Each scene shows the same named points in several views. A view is turned or mirrored, shifted and resized as a whole, has a little noise and may leave points out.

Scene 1
View 1
Q_571: 0.855,2.418,-1.454,-0.705,-1.741,-0.953,0.678,2.089,-0.325,-1.481,1.905,-1.284,0.002,-0.220,0.525,1.241,0.094,1.648,1.879,0.936,0.674,-0.923,-0.960,0.485,0.191,-2.186,-0.170,-1.972,1.151,0.894,0.594
Q_672: -0.228,2.242,-1.320,2.237,-0.267,-1.239,1.752,1.623,-2.136,-0.370,-0.196,-0.966,0.937,-1.253,1.700,2.799,0.738,0.003,3.770,2.431,-1.740,-2.178,1.746,2.878,-0.019,-2.276,-1.960,-1.878,2.758,-0.381,-2.211
Q_85: 1.568,4.171,-1.077,1.777,0.377,-2.200,-0.718,0.054,-2.802,0.826,0.392,0.462,-0.896,2.101,-2.122,0.107,1.424,1.532,-0.177,-0.596,0.585,0.616,-0.285,-1.499,0.645,-5.165,-3.054,-0.542,-0.153,1.711,1.338
Q_455: 1.926,4.459,-1.059,2.661,1.706,-3.423,-0.982,-1.289,-2.673,2.447,-0.115,1.029,-1.554,3.133,-2.681,-0.466,1.995,2.045,-1.096,-2.242,0.745,1.384,-0.512,-2.379,0.413,-5.926,-3.760,-0.306,-1.046,2.121,0.820
Q_95: 0.501,3.225,-1.203,2.944,0.785,-1.905,1.240,-0.050,-2.827,0.948,-0.350,-0.131,0.467,0.102,0.290,1.847,1.222,0.271,2.121,1.003,-1.444,-1.226,1.621,1.352,0.066,-3.829,-3.105,-1.495,1.395,0.007,-2.069
Q_725: 0.223,3.387,-1.254,-0.974,-1.509,-1.967,-1.149,3.043,-1.553,-1.429,1.033,-0.373,-0.823,1.395,-1.306,0.226,0.323,1.386,0.661,-0.372,1.947,0.505,-1.318,-1.791,1.679,-2.924,-0.735,-0.788,0.835,1.554,3.600
Q_711: 0.782,4.079,-0.989,2.615,1.021,-2.333,-0.033,0.045,-3.329,1.524,-0.507,0.368,-0.006,1.663,-1.300,0.880,1.616,0.713,0.894,-0.150,-0.633,-0.062,0.737,-0.331,0.599,-5.043,-3.472,-0.824,0.625,0.857,-0.074
Q_624: -0.648,2.962,-0.638,1.604,-0.473,0.293,1.709,1.613,-3.702,-1.734,0.055,-0.993,1.269,-1.358,0.981,2.644,0.592,-0.423,3.098,3.809,-2.384,-2.105,2.272,3.076,0.542,-3.652,-2.137,-2.301,2.736,-0.247,-0.543
Q_829: -0.318,3.829,-1.017,2.206,0.071,-1.986,-0.301,1.600,-3.587,-0.024,-0.903,0.267,0.129,0.793,-1.020,1.067,1.086,0.152,1.723,0.798,-0.630,-0.043,1.144,0.013,1.353,-3.945,-2.991,-0.742,1.638,0.866,1.214
Q_171: 0.114,1.923,-1.586,1.090,-1.116,-1.529,1.603,1.973,-0.872,-0.710,0.715,-1.351,0.896,-1.529,1.854,2.788,0.573,0.551,3.629,2.169,-1.041,-2.234,0.679,2.413,-0.248,-1.322,-0.794,-2.131,2.274,-0.419,-1.843
Q_840: 0.223,2.954,-1.958,2.613,0.694,-4.976,-1.103,1.894,-0.837,2.371,-0.894,0.656,-0.083,1.663,0.193,1.350,1.348,0.981,2.023,-2.088,0.906,-0.369,-0.625,-0.935,0.635,-1.603,-1.804,-0.089,1.465,0.642,-0.428
Q_906: 0.908,2.754,-1.462,-1.002,-1.802,-2.207,-0.863,2.637,-0.388,-1.427,1.667,-0.757,-0.879,1.153,-0.775,0.100,0.393,2.110,0.521,-0.643,1.845,0.409,-2.139,-1.698,0.944,-2.535,-0.291,-1.108,0.469,1.564,2.792
Q_947: 0.151,3.674,-1.785,0.881,-0.355,-5.433,-3.299,3.359,-0.998,1.151,-0.469,0.642,-1.325,3.068,-1.708,-0.226,0.807,1.261,0.262,-3.246,3.593,1.667,-2.131,-3.705,1.853,-1.750,-1.202,0.909,0.780,1.951,3.906
Q_142: 1.855,2.576,-1.816,4.946,2.526,-4.941,1.375,-2.081,-0.132,4.793,-0.256,0.259,0.195,0.762,1.648,2.242,2.174,1.236,2.655,-1.656,-1.207,-1.580,0.508,1.297,-1.793,-2.595,-3.121,-1.127,0.506,-0.494,-6.245
Q_974: 1.697,3.298,-1.388,-0.603,-1.181,-1.776,-0.850,1.152,-1.298,-0.915,1.783,-0.310,-1.330,1.788,-1.662,-0.471,0.598,2.573,-0.577,-0.819,1.788,0.669,-1.918,-1.919,0.858,-4.013,-1.389,-1.121,-0.359,2.139,2.716
Q_148: 1.053,3.380,-1.026,0.679,-0.405,-1.000,0.776,0.404,-2.481,-0.595,1.312,-0.358,-0.373,0.707,-1.080,0.651,0.898,1.699,0.456,0.951,-0.533,-0.402,0.065,0.031,0.114,-4.641,-2.098,-1.802,0.265,1.343,0.568
Q_885: -0.461,2.369,-1.441,1.128,-0.902,-1.923,0.916,2.799,-1.527,-0.886,0.086,-0.914,0.701,-0.625,1.097,2.094,0.365,0.154,3.323,1.378,-0.411,-1.613,0.706,1.629,0.727,-1.304,-1.008,-1.474,2.668,-0.035,-0.570
Q_646: 1.607,2.468,-2.129,1.989,0.677,-5.839,-1.275,1.022,1.203,2.909,0.478,0.491,-0.630,1.963,0.219,0.656,1.372,1.891,1.489,-3.230,2.356,0.095,-2.081,-1.906,-0.207,-1.194,-1.010,-0.295,0.532,0.943,-1.087
Q_832: -1.500,3.117,-1.158,0.829,-1.428,-0.921,0.316,4.111,-3.204,-2.327,-0.693,-0.598,1.145,-0.591,0.310,2.216,-0.006,-0.565,3.446,2.519,-0.390,-1.046,1.457,1.837,1.738,-1.919,-1.031,-1.049,3.392,0.120,1.834
Q_327: -0.926,3.049,-1.479,2.278,-0.317,-3.956,-0.842,3.683,-2.094,0.708,-1.396,0.038,0.849,0.664,0.736,1.782,0.540,-0.630,3.357,-0.088,0.376,-0.729,0.533,0.266,1.423,-1.050,-1.539,-0.281,2.872,0.145,0.431
View 2
Q_906: -0.927,-1.224,-0.186,-0.750,-0.105,1.461,1.368,-0.958,-1.499,-0.253,-0.376,1.386,-1.247,-1.143,1.676,0.688,0.801,0.208,-1.038,-0.649,-0.358,0.190,0.267,-0.065,-0.369,2.396,-1.008,-0.016,-1.104,1.270,-0.634
Q_840: 1.053,0.549,-0.206,-0.805,-0.495,1.131,1.104,0.989,-1.279,2.006,0.636,1.046,-1.249,-0.379,0.825,-0.465,0.913,-0.287,-0.206,-0.444,-1.072,-1.150,0.762,0.562,-0.725,1.185,-0.171,-1.311,-0.968,-0.547,-0.795
Q_171: 1.333,-1.261,-0.197,0.320,-0.992,3.482,-0.590,1.643,-1.340,-1.502,0.286,0.541,-1.951,0.331,3.353,0.002,-0.381,0.215,-0.938,1.407,-0.055,-0.702,1.372,-0.021,-0.997,1.022,-0.738,-1.424,-0.480,-1.458,-1.848
Q_885: 1.116,-1.417,-0.114,0.376,-0.717,2.644,-0.116,2.064,-1.188,-1.581,0.631,0.812,-1.001,0.146,2.926,0.965,-1.359,-0.811,-0.679,1.331,0.008,-1.328,0.928,0.567,-1.590,1.600,0.111,-1.134,-0.262,-1.174,-1.036
Q_571: -0.208,-1.681,-0.389,-0.144,-0.475,2.536,0.239,0.037,-1.558,-1.271,-0.315,0.805,-1.862,-0.527,2.885,0.376,0.530,0.637,-1.294,0.444,-0.114,0.202,0.566,-0.215,-0.652,1.606,-1.200,-0.689,-0.855,0.291,-1.381
Q_974: -0.718,-1.528,-0.751,-0.781,0.134,1.257,1.292,-1.150,-1.542,0.523,-0.008,1.387,-1.737,-0.831,1.149,0.540,1.459,0.814,-1.073,-0.609,-0.810,0.579,-0.459,-0.182,-0.263,2.215,-1.513,-0.403,-1.172,1.987,-0.510
Q_85: 0.574,-1.593,-1.638,-0.529,-0.029,0.874,0.933,0.340,-1.570,1.916,0.881,0.981,-2.101,0.179,0.275,0.212,1.390,1.009,-0.661,0.124,-1.629,-0.066,-1.012,0.125,-0.715,1.829,-1.424,-1.279,-0.917,1.650,-0.329
Q_646: 0.548,1.421,0.168,-1.436,-0.721,1.190,1.353,-0.075,-1.227,2.483,0.047,1.112,-1.504,-0.890,0.870,-1.018,1.970,0.286,-0.545,-1.393,-0.906,-0.840,1.255,0.388,-0.360,1.196,-0.785,-1.042,-1.489,-0.589,-1.296
Q_455: 0.964,-0.985,-1.849,-0.947,0.151,0.410,1.351,0.303,-1.528,3.617,1.089,1.034,-2.275,0.286,-0.786,-0.058,2.245,1.335,-0.466,-0.506,-2.256,-0.288,-1.303,0.367,-0.581,1.650,-1.650,-1.496,-1.407,2.065,-0.218
Q_142: 3.201,1.522,-0.480,-0.875,-1.438,2.351,-0.420,2.613,-1.442,3.885,1.290,0.292,-3.242,1.110,0.643,-2.484,2.205,1.725,-0.211,0.125,-1.694,-1.342,1.568,0.421,-0.808,-0.579,-1.058,-2.893,-1.063,-2.474,-2.314
Q_624: 1.785,-2.905,-1.356,1.177,-0.685,3.316,-0.866,2.679,-1.355,-1.637,1.203,0.565,-2.193,1.271,2.902,1.047,-1.299,0.475,-0.889,2.433,-0.460,-0.690,0.023,0.046,-1.691,1.262,-0.467,-1.865,-0.255,-0.430,-1.142
Q_832: 0.708,-2.108,-0.619,0.626,-0.448,2.279,0.131,1.636,-1.112,-1.793,0.624,0.948,-0.773,0.207,2.743,1.685,-1.602,-1.040,-0.571,1.672,-0.298,-1.039,0.260,0.555,-1.644,1.965,0.244,-0.828,-0.372,0.040,-0.496
Q_725: -0.951,-1.409,-0.591,-0.539,0.208,1.133,1.553,-0.741,-1.480,-0.338,-0.171,1.357,-0.871,-1.039,1.543,1.137,0.593,-0.143,-0.910,-0.577,-0.614,0.126,-0.204,0.020,-0.724,2.524,-0.685,-0.151,-1.011,1.531,-0.212
Q_148: 0.630,-2.073,-1.351,-0.082,-0.176,2.140,0.065,0.432,-1.617,0.163,0.455,0.842,-2.434,0.338,1.457,0.221,0.803,1.220,-0.976,0.773,-0.917,0.011,-0.454,-0.082,-0.674,1.559,-1.651,-1.224,-0.989,1.173,-0.901
Q_95: 2.080,-1.462,-1.411,0.273,-0.713,2.415,-0.319,2.301,-1.435,0.892,1.358,0.386,-2.501,1.248,1.399,-0.026,0.305,0.930,-0.539,1.223,-1.235,-0.903,0.018,0.249,-1.271,0.904,-0.891,-2.145,-0.664,-0.573,-1.157
Q_947: -0.751,0.398,-0.115,-1.337,0.081,-0.101,2.750,-1.018,-1.184,2.081,0.096,1.689,-0.056,-1.603,0.179,0.554,1.264,-0.969,-0.248,-1.570,-1.050,-0.706,0.056,0.687,-0.463,2.501,-0.121,-0.169,-1.372,1.379,0.297
Q_672: 1.908,-1.503,-0.581,0.721,-1.003,3.193,-0.849,2.604,-1.282,-0.916,0.846,0.431,-2.065,0.889,2.972,0.154,-0.694,0.257,-0.803,1.861,-0.257,-1.010,1.174,0.166,-1.701,0.796,-0.596,-1.742,-0.415,-1.382,-1.766
Q_829: 1.135,-1.844,-1.569,0.277,-0.261,1.444,0.674,1.688,-1.340,0.896,1.062,0.973,-1.496,0.607,1.109,0.904,-0.077,-0.085,-0.393,1.166,-1.275,-1.113,-0.660,0.513,-1.380,1.909,-0.478,-1.364,-0.717,0.807,-0.054
Q_711: 1.420,-1.477,-1.758,-0.124,-0.293,1.363,0.416,1.428,-1.389,1.852,1.209,0.798,-2.110,0.826,0.385,0.212,0.797,0.675,-0.476,0.933,-1.668,-0.819,-0.688,0.466,-1.041,1.433,-1.085,-1.730,-0.945,0.810,-0.452
View 3
Q_148: -1.217,-2.275,2.473,-0.247,-1.589,0.335,-0.263,2.775,-0.443,0.114,0.660,-0.634,0.441,-1.320,-0.753,-1.645,-3.056,-2.074,0.632,-2.715,2.167,1.705,-0.491,-2.238,1.932,-0.215,0.223,-0.496,1.425,-2.170,-1.111
Q_829: -0.850,-2.047,2.197,-0.661,-2.088,0.255,2.119,4.070,-0.122,0.472,0.969,-0.381,0.909,-1.039,-2.291,-1.674,-1.634,-0.918,1.354,-2.448,1.903,2.579,-1.520,-1.649,2.043,2.185,-1.118,-0.132,3.005,-3.363,-1.369
Q_95: -0.563,-2.293,1.779,0.638,-1.173,0.420,2.784,2.293,-0.471,1.104,-0.014,-0.564,0.787,-0.863,-0.219,-2.981,-3.097,-2.337,0.275,-1.840,3.151,3.795,-0.219,-3.055,0.707,0.646,-3.003,0.518,2.200,-2.934,-0.092
Q_885: 0.375,-2.407,0.625,-0.647,0.386,1.729,1.234,3.675,0.171,0.041,-0.770,-0.421,0.561,1.208,0.679,-1.398,-2.920,-0.341,0.459,-0.828,0.955,3.728,-0.844,-0.593,-0.013,-1.025,-1.524,1.113,2.225,-4.417,-0.872
Q_85: -1.848,-2.961,3.379,0.194,-2.247,-1.331,0.375,3.107,-1.050,0.953,2.878,-0.179,1.657,-2.001,-2.258,-2.064,-2.418,-1.316,0.903,-3.127,2.516,0.563,-0.858,-2.606,2.293,2.505,0.302,-1.134,1.711,-1.740,-0.973
Q_906: -0.983,-3.101,2.274,-1.198,-0.165,-0.244,-2.577,3.900,-0.651,-0.638,2.388,-0.089,1.722,0.070,-1.028,-0.041,-2.767,0.646,0.745,-1.828,0.143,0.066,-1.536,0.111,1.206,0.025,2.513,-0.887,0.955,-2.894,-1.067
Q_327: 0.511,-2.397,0.772,-0.531,-0.038,0.187,2.659,4.520,0.110,0.802,1.162,-0.295,1.940,1.427,-0.866,-1.301,-1.927,1.000,0.594,-0.342,0.600,3.202,-1.361,-0.052,-0.138,2.255,-1.790,0.787,2.728,-5.067,-0.403
Q_832: 0.750,-1.457,0.762,-1.828,-1.316,2.816,1.849,4.916,1.084,-0.884,-1.471,-0.950,0.186,0.355,-0.949,-0.526,-1.883,0.259,1.379,-1.709,0.220,4.074,-1.635,0.109,1.263,-0.483,-1.022,1.399,3.063,-4.986,-2.007
Q_672: 1.115,-1.818,0.121,-0.118,0.293,2.695,3.059,2.713,0.572,0.245,-3.049,-1.136,-0.362,1.025,1.369,-2.447,-3.551,-2.033,0.157,-1.148,2.213,6.044,-0.172,-1.910,-0.681,-2.274,-3.865,1.893,2.158,-4.768,-0.438
Q_571: -0.353,-2.624,1.257,-0.675,0.392,1.006,-1.844,3.013,-0.103,-0.549,0.163,-0.570,0.518,0.586,0.504,-1.024,-3.712,-0.680,0.683,-1.783,0.857,1.940,-0.582,-0.690,0.749,-1.952,0.818,0.139,1.149,-3.189,-0.732
Q_455: -2.416,-3.211,4.135,0.999,-2.384,-2.769,0.423,2.861,-1.960,1.818,4.629,-0.154,2.117,-2.449,-2.908,-2.574,-2.217,-1.606,0.680,-2.833,3.294,-0.441,-0.524,-3.375,2.212,4.330,0.070,-2.033,1.582,-1.007,-0.231
Q_171: 0.605,-2.284,0.442,-0.352,0.728,2.030,0.976,2.709,0.160,0.219,-1.539,-0.484,0.423,1.051,1.422,-1.882,-3.817,-1.501,-0.011,-0.967,1.802,4.287,0.025,-1.035,-0.436,-2.293,-2.187,1.150,1.701,-4.078,-0.465
Q_624: 0.600,-1.271,0.917,-1.019,-1.198,3.076,2.544,3.329,1.060,-0.612,-3.041,-1.170,-0.889,-0.763,-0.064,-1.979,-3.162,-2.725,0.822,-2.696,2.361,5.392,-0.810,-2.199,1.507,-1.865,-2.747,1.681,2.929,-4.047,-1.545
Q_142: -0.485,-3.489,1.567,2.993,1.025,-2.104,3.374,0.544,-2.176,3.341,1.859,-0.093,1.998,0.720,1.079,-4.965,-4.415,-2.728,-1.058,0.272,4.715,3.368,1.460,-4.733,-2.077,1.550,-4.839,-0.243,0.950,-2.435,2.388
Q_840: -0.385,-3.206,2.001,0.590,0.503,-1.666,1.703,3.403,-1.302,2.059,3.175,-0.127,2.656,0.924,-0.965,-2.081,-2.360,0.495,0.210,-0.199,1.488,1.609,-0.666,-1.061,-0.499,2.535,-1.314,-0.444,1.705,-3.567,0.537
Q_711: -1.321,-2.467,2.947,0.500,-1.860,-0.589,2.009,3.071,-0.678,1.219,1.859,-0.494,1.137,-1.645,-1.691,-2.627,-2.252,-1.785,0.606,-2.680,2.919,2.182,-0.674,-2.939,1.701,2.518,-1.427,-0.545,2.277,-2.537,-0.784
Q_646: -0.644,-4.178,2.220,1.106,1.626,-2.399,-0.139,2.745,-1.967,2.469,4.312,0.399,3.495,1.494,-0.288,-2.087,-2.918,0.916,-0.084,0.291,1.542,0.379,-0.432,-0.882,-1.191,2.565,0.032,-1.266,0.641,-2.904,1.250
View 4
Q_947: 1.875,1.348,1.323,1.150,0.695,0.843,1.856,-0.232,1.542,2.040,0.215,0.224,0.892,2.096,0.951,-1.041,0.174,0.072,-1.831,0.084,-2.072,0.635,0.228,-1.020,-2.221,-2.467,-2.591,0.346,-0.461,0.423,-5.319
Q_974: 2.529,-1.109,2.205,1.107,-0.627,-0.548,1.168,1.044,-0.215,0.151,0.698,0.954,-0.070,1.423,0.560,-0.786,0.527,0.666,-1.339,-0.636,-1.495,1.483,0.663,-2.146,-1.475,-1.852,-0.548,0.608,-1.383,-0.117,-3.894
Q_327: 1.374,2.056,0.016,-0.800,-0.387,1.347,0.519,-0.665,1.007,1.376,1.677,-0.382,-0.111,-0.854,0.401,0.322,0.934,1.986,-0.040,-0.543,-0.451,-0.196,1.188,1.960,-1.454,-3.429,-2.188,-0.286,1.569,-1.637,-1.412
Q_725: 2.257,-0.477,1.858,0.733,-0.587,0.357,1.028,0.756,0.420,1.411,1.440,0.293,-0.025,1.098,0.665,-0.711,0.620,1.048,-0.460,-0.804,-1.433,1.216,1.003,-1.315,-1.077,-2.151,-0.953,0.434,-0.641,-0.194,-4.067
Q_624: 2.337,-1.225,1.103,-1.074,-2.235,-0.438,-0.438,0.483,-0.689,-1.444,1.960,1.180,-1.584,-1.862,-0.539,1.001,1.558,2.554,0.269,-1.536,0.311,0.967,1.836,0.608,-0.783,-2.595,0.730,0.378,0.099,-2.189,0.349
Q_171: 1.427,0.313,0.974,-0.015,-1.074,0.180,0.340,1.496,-1.329,-0.835,1.938,0.038,-0.931,-1.217,0.499,0.534,1.378,3.017,0.120,-0.754,0.131,0.428,2.043,1.123,-0.964,-3.307,0.059,-0.058,0.146,-2.244,1.018
Q_95: 2.044,0.592,0.198,-0.721,-0.998,-0.442,0.297,-0.262,-0.418,-2.368,0.214,1.400,-1.189,-1.372,-0.305,0.836,1.186,1.647,-1.624,-0.186,-0.166,0.535,1.012,0.780,-2.241,-2.960,-0.137,0.692,0.072,-1.814,-0.097
Q_829: 2.380,-0.022,0.540,-1.023,-1.151,-0.070,0.305,-1.086,0.975,-0.559,0.506,1.191,-0.947,-0.644,-0.497,0.427,0.905,1.108,-0.877,-0.808,-0.649,1.098,0.622,0.265,-1.851,-2.627,-0.752,0.557,0.392,-0.969,-2.519
Q_906: 1.851,-0.517,2.195,1.295,-0.463,0.196,1.278,1.383,-0.154,1.206,1.415,0.329,0.129,1.440,0.984,-0.843,0.724,1.128,-0.560,-0.716,-1.378,1.120,1.000,-1.455,-1.094,-2.143,-0.751,0.332,-1.159,-0.353,-3.476
Q_571: 1.822,-0.581,1.953,1.045,-1.016,0.041,0.877,2.011,-1.074,0.085,1.992,0.170,-0.352,0.394,0.675,-0.271,0.976,2.022,-0.282,-0.945,-0.399,0.978,1.673,-0.693,-0.823,-2.542,0.044,0.200,-0.717,-1.342,-1.101
Q_711: 2.480,0.319,0.288,-0.686,-0.893,-0.642,0.597,-0.926,0.501,-2.020,-0.241,1.536,-0.946,-0.387,-0.360,0.532,0.933,0.755,-2.002,-0.248,-0.742,1.000,0.578,-0.067,-2.647,-2.481,-0.400,0.837,0.028,-0.770,-2.184
Q_646: 1.144,2.532,0.710,1.612,1.343,0.041,2.033,1.239,-0.463,-0.397,-0.263,0.163,0.479,1.261,1.623,-0.669,0.259,0.962,-3.087,1.064,-1.501,-0.120,0.780,-0.273,-2.922,-3.159,-1.783,0.390,-0.696,-0.574,-2.163
Q_142: 1.083,3.281,-0.637,0.222,0.789,-0.899,1.123,0.377,-1.535,-4.073,-1.204,1.057,-0.691,-1.134,0.683,0.826,1.075,1.677,-3.701,1.596,-0.273,-0.366,1.054,1.335,-3.916,-3.945,-0.465,0.807,-0.304,-1.798,1.329
Q_672: 1.753,0.480,0.439,-0.898,-1.218,0.044,0.057,0.647,-0.916,-1.262,1.693,0.380,-1.222,-1.864,0.111,0.858,1.449,2.900,-0.148,-0.737,0.449,0.375,1.734,1.519,-1.196,-3.231,0.130,0.017,0.785,-2.572,1.123
Q_85: 2.704,-0.363,1.093,-0.078,-0.799,-0.773,1.000,-0.513,0.561,-1.310,-0.425,1.788,-0.717,0.397,-0.172,-0.097,0.727,0.441,-2.248,-0.328,-1.219,1.289,0.402,-1.353,-2.526,-2.322,-0.511,1.226,-0.694,-0.273,-3.402
Q_148: 2.397,-0.895,1.444,0.023,-1.317,-0.763,0.615,0.545,-0.436,-1.365,0.592,1.379,-0.773,-0.154,-0.074,0.198,0.993,1.375,-1.109,-0.713,-0.487,1.194,1.113,-1.073,-1.714,-2.198,0.186,0.862,-0.737,-0.839,-1.753
Q_840: 1.616,2.274,0.163,0.551,0.438,0.361,1.419,0.114,0.310,-0.329,-0.056,0.520,-0.037,0.298,0.719,-0.201,0.480,1.077,-2.254,0.449,-1.073,-0.092,0.849,0.330,-2.548,-3.323,-1.622,0.260,0.113,-0.810,-1.969
Q_885: 1.575,0.589,1.054,-0.140,-0.823,0.554,0.325,0.885,-0.528,0.189,1.932,0.002,-0.693,-0.750,0.396,0.058,1.138,2.594,0.136,-0.892,0.034,0.398,1.620,1.103,-1.136,-2.989,-0.624,-0.034,0.486,-1.931,-0.122
View 5
Q_832: -0.708,-0.240,-0.399,1.979,-1.989,-0.287,1.296,-0.456,0.793,0.273,0.083,1.826,-0.932,-0.698,1.040,-0.914,1.093,-0.576,2.159,0.967,0.370,0.887,-0.909,-0.403,-0.427,-0.969,1.036,0.036,-0.203,-0.521,-1.295
Q_947: 0.877,-3.262,-3.532,1.282,-4.924,0.475,-2.235,-0.575,0.241,-1.598,-0.112,-0.922,-0.427,-1.256,1.294,0.444,0.589,1.213,-0.763,0.637,-0.085,2.549,-2.860,0.424,-1.244,0.151,1.344,-0.360,1.233,-0.278,-0.946
Q_455: 1.149,-0.685,-5.201,2.178,-4.169,1.027,-2.228,-1.874,-1.320,-0.002,0.453,-2.761,1.055,-1.007,1.459,1.775,-0.175,0.033,0.229,1.851,0.614,1.186,-2.359,1.361,-0.700,-0.187,0.500,1.444,-0.457,-0.844,-2.201
Q_725: -0.185,-1.857,-2.242,0.721,-3.406,-0.018,-0.829,-0.718,-0.698,-1.329,-0.015,-0.037,-0.841,-1.531,1.205,0.321,0.254,-0.202,0.199,1.446,0.083,1.235,-2.438,0.476,-1.609,0.008,1.895,-0.832,0.637,-0.601,-0.729
Q_624: -0.335,1.661,-0.866,2.116,-1.116,-0.315,2.136,-0.844,0.275,1.280,0.858,1.096,-0.055,-0.103,1.333,-0.395,0.609,-1.677,2.950,1.320,0.612,-0.198,-0.020,0.046,-0.148,-1.107,0.817,0.950,-0.849,-0.818,-1.838
Q_840: 1.729,-1.302,-3.223,2.178,-3.974,0.202,-1.166,-0.466,1.055,-0.039,1.013,-1.060,1.102,0.492,1.867,0.342,0.475,0.313,0.639,0.377,-0.227,1.850,-1.035,0.183,-0.299,-0.438,0.904,0.513,1.036,-0.339,-1.309
Q_148: 0.415,0.135,-2.689,1.215,-2.614,0.040,0.149,-1.332,-1.133,-0.082,0.549,-0.774,0.183,-0.699,1.298,0.903,-0.313,-1.353,1.431,1.793,0.417,0.180,-1.279,0.866,-1.048,-0.325,1.307,0.432,-0.575,-0.871,-1.350
Q_906: 0.385,-1.922,-2.120,0.277,-3.340,-0.310,-0.709,-0.572,-0.732,-1.602,0.316,-0.360,-0.664,-1.037,1.224,0.676,-0.185,-0.757,0.220,1.315,-0.365,0.858,-2.108,0.633,-1.671,0.188,1.922,-1.062,0.607,-0.613,-0.444
Q_885: 0.575,-0.167,-0.888,1.546,-2.117,-0.552,1.044,-0.191,0.861,0.297,1.040,0.762,0.085,0.543,1.566,-0.579,0.652,-1.098,1.918,0.682,-0.147,0.747,-0.226,-0.256,-0.378,-0.568,1.246,-0.010,0.363,-0.400,-0.971
Q_327: 0.704,-1.130,-1.708,2.364,-3.289,0.006,-0.033,-0.277,1.559,0.216,0.655,0.615,0.058,0.117,1.569,-0.550,1.096,0.437,1.370,0.273,-0.022,1.917,-0.836,-0.291,-0.231,-0.802,0.688,0.370,0.887,-0.385,-1.488
Q_711: 0.521,0.023,-3.563,2.360,-3.129,0.648,-0.495,-1.436,-0.359,0.729,0.696,-1.304,0.839,-0.518,1.454,0.799,0.278,-0.479,1.361,1.578,0.619,1.087,-1.416,0.710,-0.314,-0.710,0.538,1.419,-0.654,-0.830,-2.108
Q_571: 0.596,-0.516,-1.190,0.262,-2.280,-0.543,0.476,-0.452,-0.465,-0.854,0.861,0.074,-0.094,-0.328,1.374,0.267,-0.294,-1.742,1.217,1.264,-0.406,0.076,-0.757,0.393,-1.341,-0.149,1.992,-0.854,0.414,-0.595,-0.432
Q_829: -0.095,-0.116,-2.609,2.452,-2.963,0.456,-0.242,-1.105,0.046,0.625,0.262,-0.204,-0.034,-0.869,1.339,0.283,0.779,-0.138,1.585,1.287,0.845,1.220,-1.556,0.421,-0.420,-0.774,0.669,0.928,-0.498,-0.720,-2.071
Q_95: 1.055,0.969,-2.639,2.459,-2.331,0.175,0.333,-1.220,0.095,1.091,1.298,-0.882,1.231,0.461,1.680,0.521,0.269,-1.057,2.136,1.094,0.332,0.399,-0.165,0.361,0.082,-0.782,0.416,1.411,-0.381,-0.646,-1.962
Q_974: 0.490,-1.501,-3.092,0.246,-3.527,0.160,-1.229,-1.054,-1.484,-1.416,0.351,-1.176,-0.273,-1.308,1.145,1.092,-0.406,-0.664,0.228,1.823,0.030,0.862,-2.325,0.779,-1.701,0.123,1.812,-0.408,0.114,-0.664,-0.667
Q_672: 0.879,1.171,-0.889,2.128,-1.569,-0.470,1.565,-0.447,0.901,1.038,1.460,0.598,0.778,1.005,1.658,-0.342,0.667,-1.538,2.654,0.589,-0.002,0.133,0.495,0.007,0.165,-1.038,0.801,0.887,-0.113,-0.573,-1.507
Q_85: 0.556,-0.540,-3.876,1.802,-3.381,0.754,-1.259,-1.523,-1.191,0.001,0.383,-1.771,0.534,-1.061,1.348,1.220,-0.091,-0.484,0.520,1.804,0.506,0.880,-2.037,0.960,-0.858,-0.308,0.879,0.922,-0.525,-0.906,-1.931

In a view up to two points have been moved. Name them for each view, in the order of its rows, or write -.
view 1 | -
view 2 | Q_885, Q_142
view 3 | Q_672
view 4 | Q_327, Q_624
view 5 | -
